Points, in no order, along strands that fork, close into loops and pass close to each other.
In the rows, zero is written as 128.
Points whose rows are less than 136 apart are linked; no others are. Some points are linked to none.
<450>: [ 77 145 151 105 144 131 166  91 136 145 130 119  74 109 184 157 131 137
 143 117  65 145 140]
<621>: [146 140 119 116 116 115 128 140 127 142 112 140 142 113 147 105 138  58
 153 152 181 107 125]
<124>: [ 94 134 138 164  60  84 142 127 126 181 129 119 169 112 138 111 110 126
 162 134  98 153 117]
<456>: [134 131 147 168 138 132  75 123 112 158 166 134 166 132 100 162 134  91
 152 177  85 115 136]
<871>: [ 87 158 128 126  99 104 136  94 165 157 148 138 149 132 142  76 141 106
 111 150  95 155 116]
<771>: [184  80  90 112 151 106 157 158 102  85 109 154 159 154 108 103 161  79
 159 143 113 150 127]
<773>: [103 140 164 201 145  79 140  89 124 156 120 137 124 164 138  95 105 180
 147 115  58 146 137]
<828>: [121 144 112 126 118 153 169 161 203 145 145 139 117 142  97 121 110 118
 121  99 164 123 128]
<207>: [141  87  70 132 148 141 135 133  91 110 105 125  94 132 112 106 121 162
 114 184 127  93 154]
<333>: [ 88 182 184 155 116 100 151 151 171 155 120 114 135 107 197 115 117 127
 150  31 138 195 101]
<888>: [109 139 166 141 136 146 128 147 143 167 177 124  91 131 172 166 132 191
 204  64  81 169 141]
<472>: [140  63 146 132 108  92 125  97  45 103 107 139 119 156  74 123 132 127
 173 142 108 129 150]
<769>: [123 142 102 148 132 152 121 133 134  73 122 171 135 166 121 166  94 141
 113 124  72 144 109]
<767>: [124 122 155 118 128 164  96 136 156 147 144  96 122 102 134 131 103 171
 134 168 108  78 141]
<52>: [136 145 122 122 157 104 169 141 146 117 120 117 142  90 140 147 144 176
  93  84 156 127  87]
<657>: [130 117 125 124  98 113 168 142 146 150 145  73 100  91 113  84 130 174
 143  96 167  51 152]
<572>: [149  93  96 102 126 161 112 173 103  71 145 108 147  98 123 146 134 114
 137 213 198 119 175]
<640>: [187 115 127 120 150  78 142 171 115 127 151 132 185 120 114  96 157 117
 142 111  98 143 125]
<47>: [ 92 124 144 162  66  95 122  91 160 125 101 136 127 155  77 126 118  82
 158 182 173 154 118]
<517>: [118 117 140 151 132 104  60 112 181 137 116 115  80 148 127 145 144 110
 126 159 136 116 110]
<314>: [157 122 138 133 102  95 112 144 150 132 111 112 192 153 146 165 119 177
 169 152 183 140  97]
<781>: [136  74 104 132  76 121  91 116 102  72  69 130 210 169  87 132 100  76
 143 167 130 150 116]
<912>: [155  97  59 120 101 151 163 155  65 118 152  76 104 114 124  65 177 124
  87 119 165 110 165]
<631>: [104 172 128 130  86 128 120 141 115 133 112 162  99 117 120 128  77  69
 101  75 123 127 148]
<570>: [142  67 100 123 135 121  99 149  65 124 110 157 109 141  96 160  97 158
 158 142 108  95 168]
<825>: [178  63  93 124 132 135 115 143  36 103 117 121 145 156 116 115 163  80
 121 152 170 135 149]
<893>: [ 84 134  97 149  64 103  96  78 139 120 122 123 146 161 110 118 138 127
 109 210 166 131 114]
<42>: [160 113 120 162 146 124 101 132 146  96  89 122 154  88 141 130 154 119
 199 194 141  78  80]
<789>: [108 142 133 169 154 161  94 160 167 191 129 156 128 127 136 164 106 127
 148 107 114 163 111]
<156>: [125  72 103 123 128 117  63 100 143 142 130 129 126 197  75 118 144  97
 157 195 177 110 165]
<738>: [100  78 110  83 138 140 135  83 100  90 137  85 157 117 123  87 153  94
  90 192 176  95 171]
<290>: [155 112  89 155 102 155  90 136 128  93  94 177 167 183 102 122 106 112
 141 157 101 165 103]
<216>: [107 135 172 126 121 106 176 110  97 120 103 100 106 107 172 156 124 104
 110 177  96 159 117]
<891>: [ 96 143 104  87 125 113 146 116 147 121 110 148  93 137 141  89  84 179
 100  95  48 133 156]
<578>: [105 114 101 134  98  85 149 113 140 155 127  82 166 118 123  72 135 139
  93  93 130  51 130]
<544>: [145 191 125  87 152 175 166 154 140 122 134 142 130  82 179 158 107 121
 137 104 132 106 132]
<489>: [165 112 129 101 124 152 132 145  57  81 105 126 133 131 135 162 121  94
 107 176 195 138 145]
<419>: [142  77 107 102  94 140 109 161 126 136 129  87 183 132 130 161 133 130
 157 196 172 123 138]
<521>: [ 93 144 144 157 162 130 132 115 198 134 108 133  86 112 180 159 153 154
 190  91 134 139  78]
<622>: [136 122 132  78 155 120 113 139 144 114  98  96  96 117 144 167 128  98
  69 102 153  86 134]
<944>: [156 128 111 101 166 189 193 140 143 111 124 133 145 134 154 169 126 109
 152 153 159  88 132]
<500>: [114  91 157 115 101 128 195 126 138  95 132 125 123 142 105 118 117 127
 147 116  66 162 124]
<523>: [107 109 128 145 154 108 113  74 117 151 139 171 121 173 116 138 147 198
 169 116  77 165 111]
<422>: [146 204 126 107 116 128 105  91 103 124 135 156  73 151 191  98 150 127
 107  99 123 154 113]
<956>: [148 149 129 113 112 145 140 107  77 109 119 116  89 130 185 124 162 133
 100 151 106 165  95]
<582>: [134 114 148 106 132 164 131 115  90  85  98 133  85 108 108 125 124 162
  71 120 112 169  99]
<21>: [122 110  98 169 105  80 177 110 112 193 109 109 133 141 148  86 146 134
 139 104 117 104 113]
<4>: [141 135 182 172 159 153 107 167 157 179 131 141  94 132 147 155  92 169
 207 129 117 150 136]
<548>: [119 112 148 105 139 124  87 106 161 116 114  91 105  85 116 108 174 122
  78 134 159 112  89]
<659>: [138 110 107 142 156 173 165 125 118 146 103 134 202 129 153 170 108 122
 127 125 110 107  99]
<652>: [130 134 156 155 107 138 133 143 145  97 168 150 167  96  69 141 133  87
 155 102 135 127  98]
<354>: [148 108 151 132 193 124  69 143 117 164 129 128 153 107 110 155 131  89
 121 138 117  79 137]
<732>: [169 153 171 136 151 132 179 129 101  94 172 141 110 118  87 130 152  97
 121  94 139 133 128]
<451>: [159 147  87 124 118 176 139 121  97 113 154 157 149 147 118 106 137 168
 107 112 166 112 112]
<64>: [150 153  94 122 149 155 150 158 105 142 104 121  89  82 122  83  99 176
  71 145 130 105 160]
<560>: [154 181  96 114 181 110 141 146 132 133 115 120 114  69 158  98 131 192
  82  85 112 106 120]
<63>: [115 129 156 105 133 120 143 143 169 135 104 130 153 127 144 190 104 195
 126 100 180 166  88]
<716>: [ 89  99 114 104  99 105 103  89 130  95 111 100 136 110 130 113 169  90
  89 193 141 135 107]
<886>: [160 151 142  78 136 155 100 171 155 167 137  98  82 105 139 112 121  95
  96 103 159 114 159]
<350>: [ 91 155 157 141 165 154 124 123 159 143 150 140 108  70  98 148 103 192
 124 120  91 111 137]
<378>: [120  84 127 130 109 118  62 123 137 133 133  98  73 172  94 160 152 132
 108 163 194 110 142]
<876>: [129 116 154 149 159 135 109  90 154 122 105 163  91 149 138 129 139 173
 177  86 117 127  84]
<9>: [ 83 176 121 138 153 140 153 145 155 107 139 159 131 146 145 152  71 174
 100  71  58 170 154]
<586>: [152 166 113 152 161  47 115 135 129 113 132 166 172 145 147 124 146 144
 122 118 108 168  99]
<875>: [134 145 124  88  76 133  88 121  89  89 117 144  76 156 154 114 112  83
  95  80 104 134 138]
<947>: [165 151 191 119 169 165 126 135 115 142 114 102 109 110 147 139 102 170
  88  45 120 131 126]
<882>: [159 174  98 112 115 186 127 131 127  75 177 126 110 120  89  98 133 169
  74  95 116 104 142]
<634>: [127 115 160 105 150 113 169 156 114 155 150 114  93  95 158 176 135 153
 179  88  83 139 151]
<138>: [136 108 198 155 110 134  95 143 120 188 136  95 105 112 123 164 108 145
 174 167 150 116 148]
<384>: [130  43 122 138  80 100 124  84  74  90  94  66 191 195  93  99 131 100
 148 184 154 130 153]
<491>: [113 115 141 133 125  64 115 111 118 131 110 152 124 138 124  71  97 155
 148 114  43 105 144]
<270>: [122 147 149 113  90 148 119 169 147 112 165 118 116  40 108 139 139  69
 139  93 129 102 124]
<24>: [126 110 150  72 153 144 143  95 139  87 139 136 149 170  86  85 119  76
  95 159 179  99 182]
<874>: [ 94 125  87 149 127 126 115 150 158 191 107 175 138 127 117 194 131 111
 146 128 157 187  90]
<768>: [128 192 127  62 120 181  99 147 134 153 162 139 102 111 165 147  96 129
 124 110 124 114 166]
<708>: [112 152 134 166 155 133 169 124 160 121 140 131 160  81 153 172 174 136
 153 108 123 159  56]
<67>: [130 119 130 123 126 116  76 111 150 117 128 127 171 175  99  68 108  72
 119 200 191  95 179]
<308>: [151 117  69 119  85 170 134 187 114 116 170 103 119  78 124 117 163  87
 126 133 146 108 135]
<311>: [ 97 112 141 113  99 112 135 126 157 142 102 152 142 148  95 156 122  97
 124 152 167 202 105]
<283>: [189 155 136 122 146 151 156 139 127  68 182 111  69 147  96 109 155 134
 110 105 111 101 158]
<22>: [ 96 195 138 151 143  65 140 106 148 131 152 156 139 104 147  87 146 134
 106 100  87 185 100]
<883>: [ 97 129 146 147 186 163 153  85 110 173 119 146 150 147 141 163  96 130
 108  92  85 111 127]
<684>: [134 103  44 130  83 146 132 136  65 155 146 120 164 146 114  94 149 143
  82 112 182  97 140]
<327>: [123 165 138 162 211 152 146 107 158 161 134 152 115 185 173 123 108 128
 138  80  65  98 152]
<754>: [ 79 167 183 135 108  47 160 110 127 129 114 132 104  96 147 130 130 125
 117  70 138 178 108]
<748>: [112 159 120 137 130 134 112 114 157 167 195 139 158 145  94 126 145  92
 102 177 126 125 140]

A piece is all that can be reached along the links. How many separate loops has the piece of each point below (a circle has one, a figure eight two, a Y none), and how many tips (points with one link)?
<886> => loops 1, tips 4
<384> => loops 0, tips 5
<652> => loops 1, tips 0

Name the points in between on the shortest way along the links from the first point to the second, in order.
<456>; <419> => <748> <871> <22> <586> <640> <771> <825> <489> <572>
<489>; <472> => <572> <419> <314> <63> <52> <560> <64> <207> <570>
<327>; <378> => <883> <659> <944> <544> <768> <886> <622> <548> <517>
<384>; <560> => <781> <290> <769> <9> <891> <491> <773> <523> <876> <521> <708> <52>
<634>; <544> => <888> <4> <789> <874> <311> <47> <893> <716> <548> <622> <886> <768>
<631>; <767> => <875> <422> <956> <216> <450> <634> <888> <4> <138>
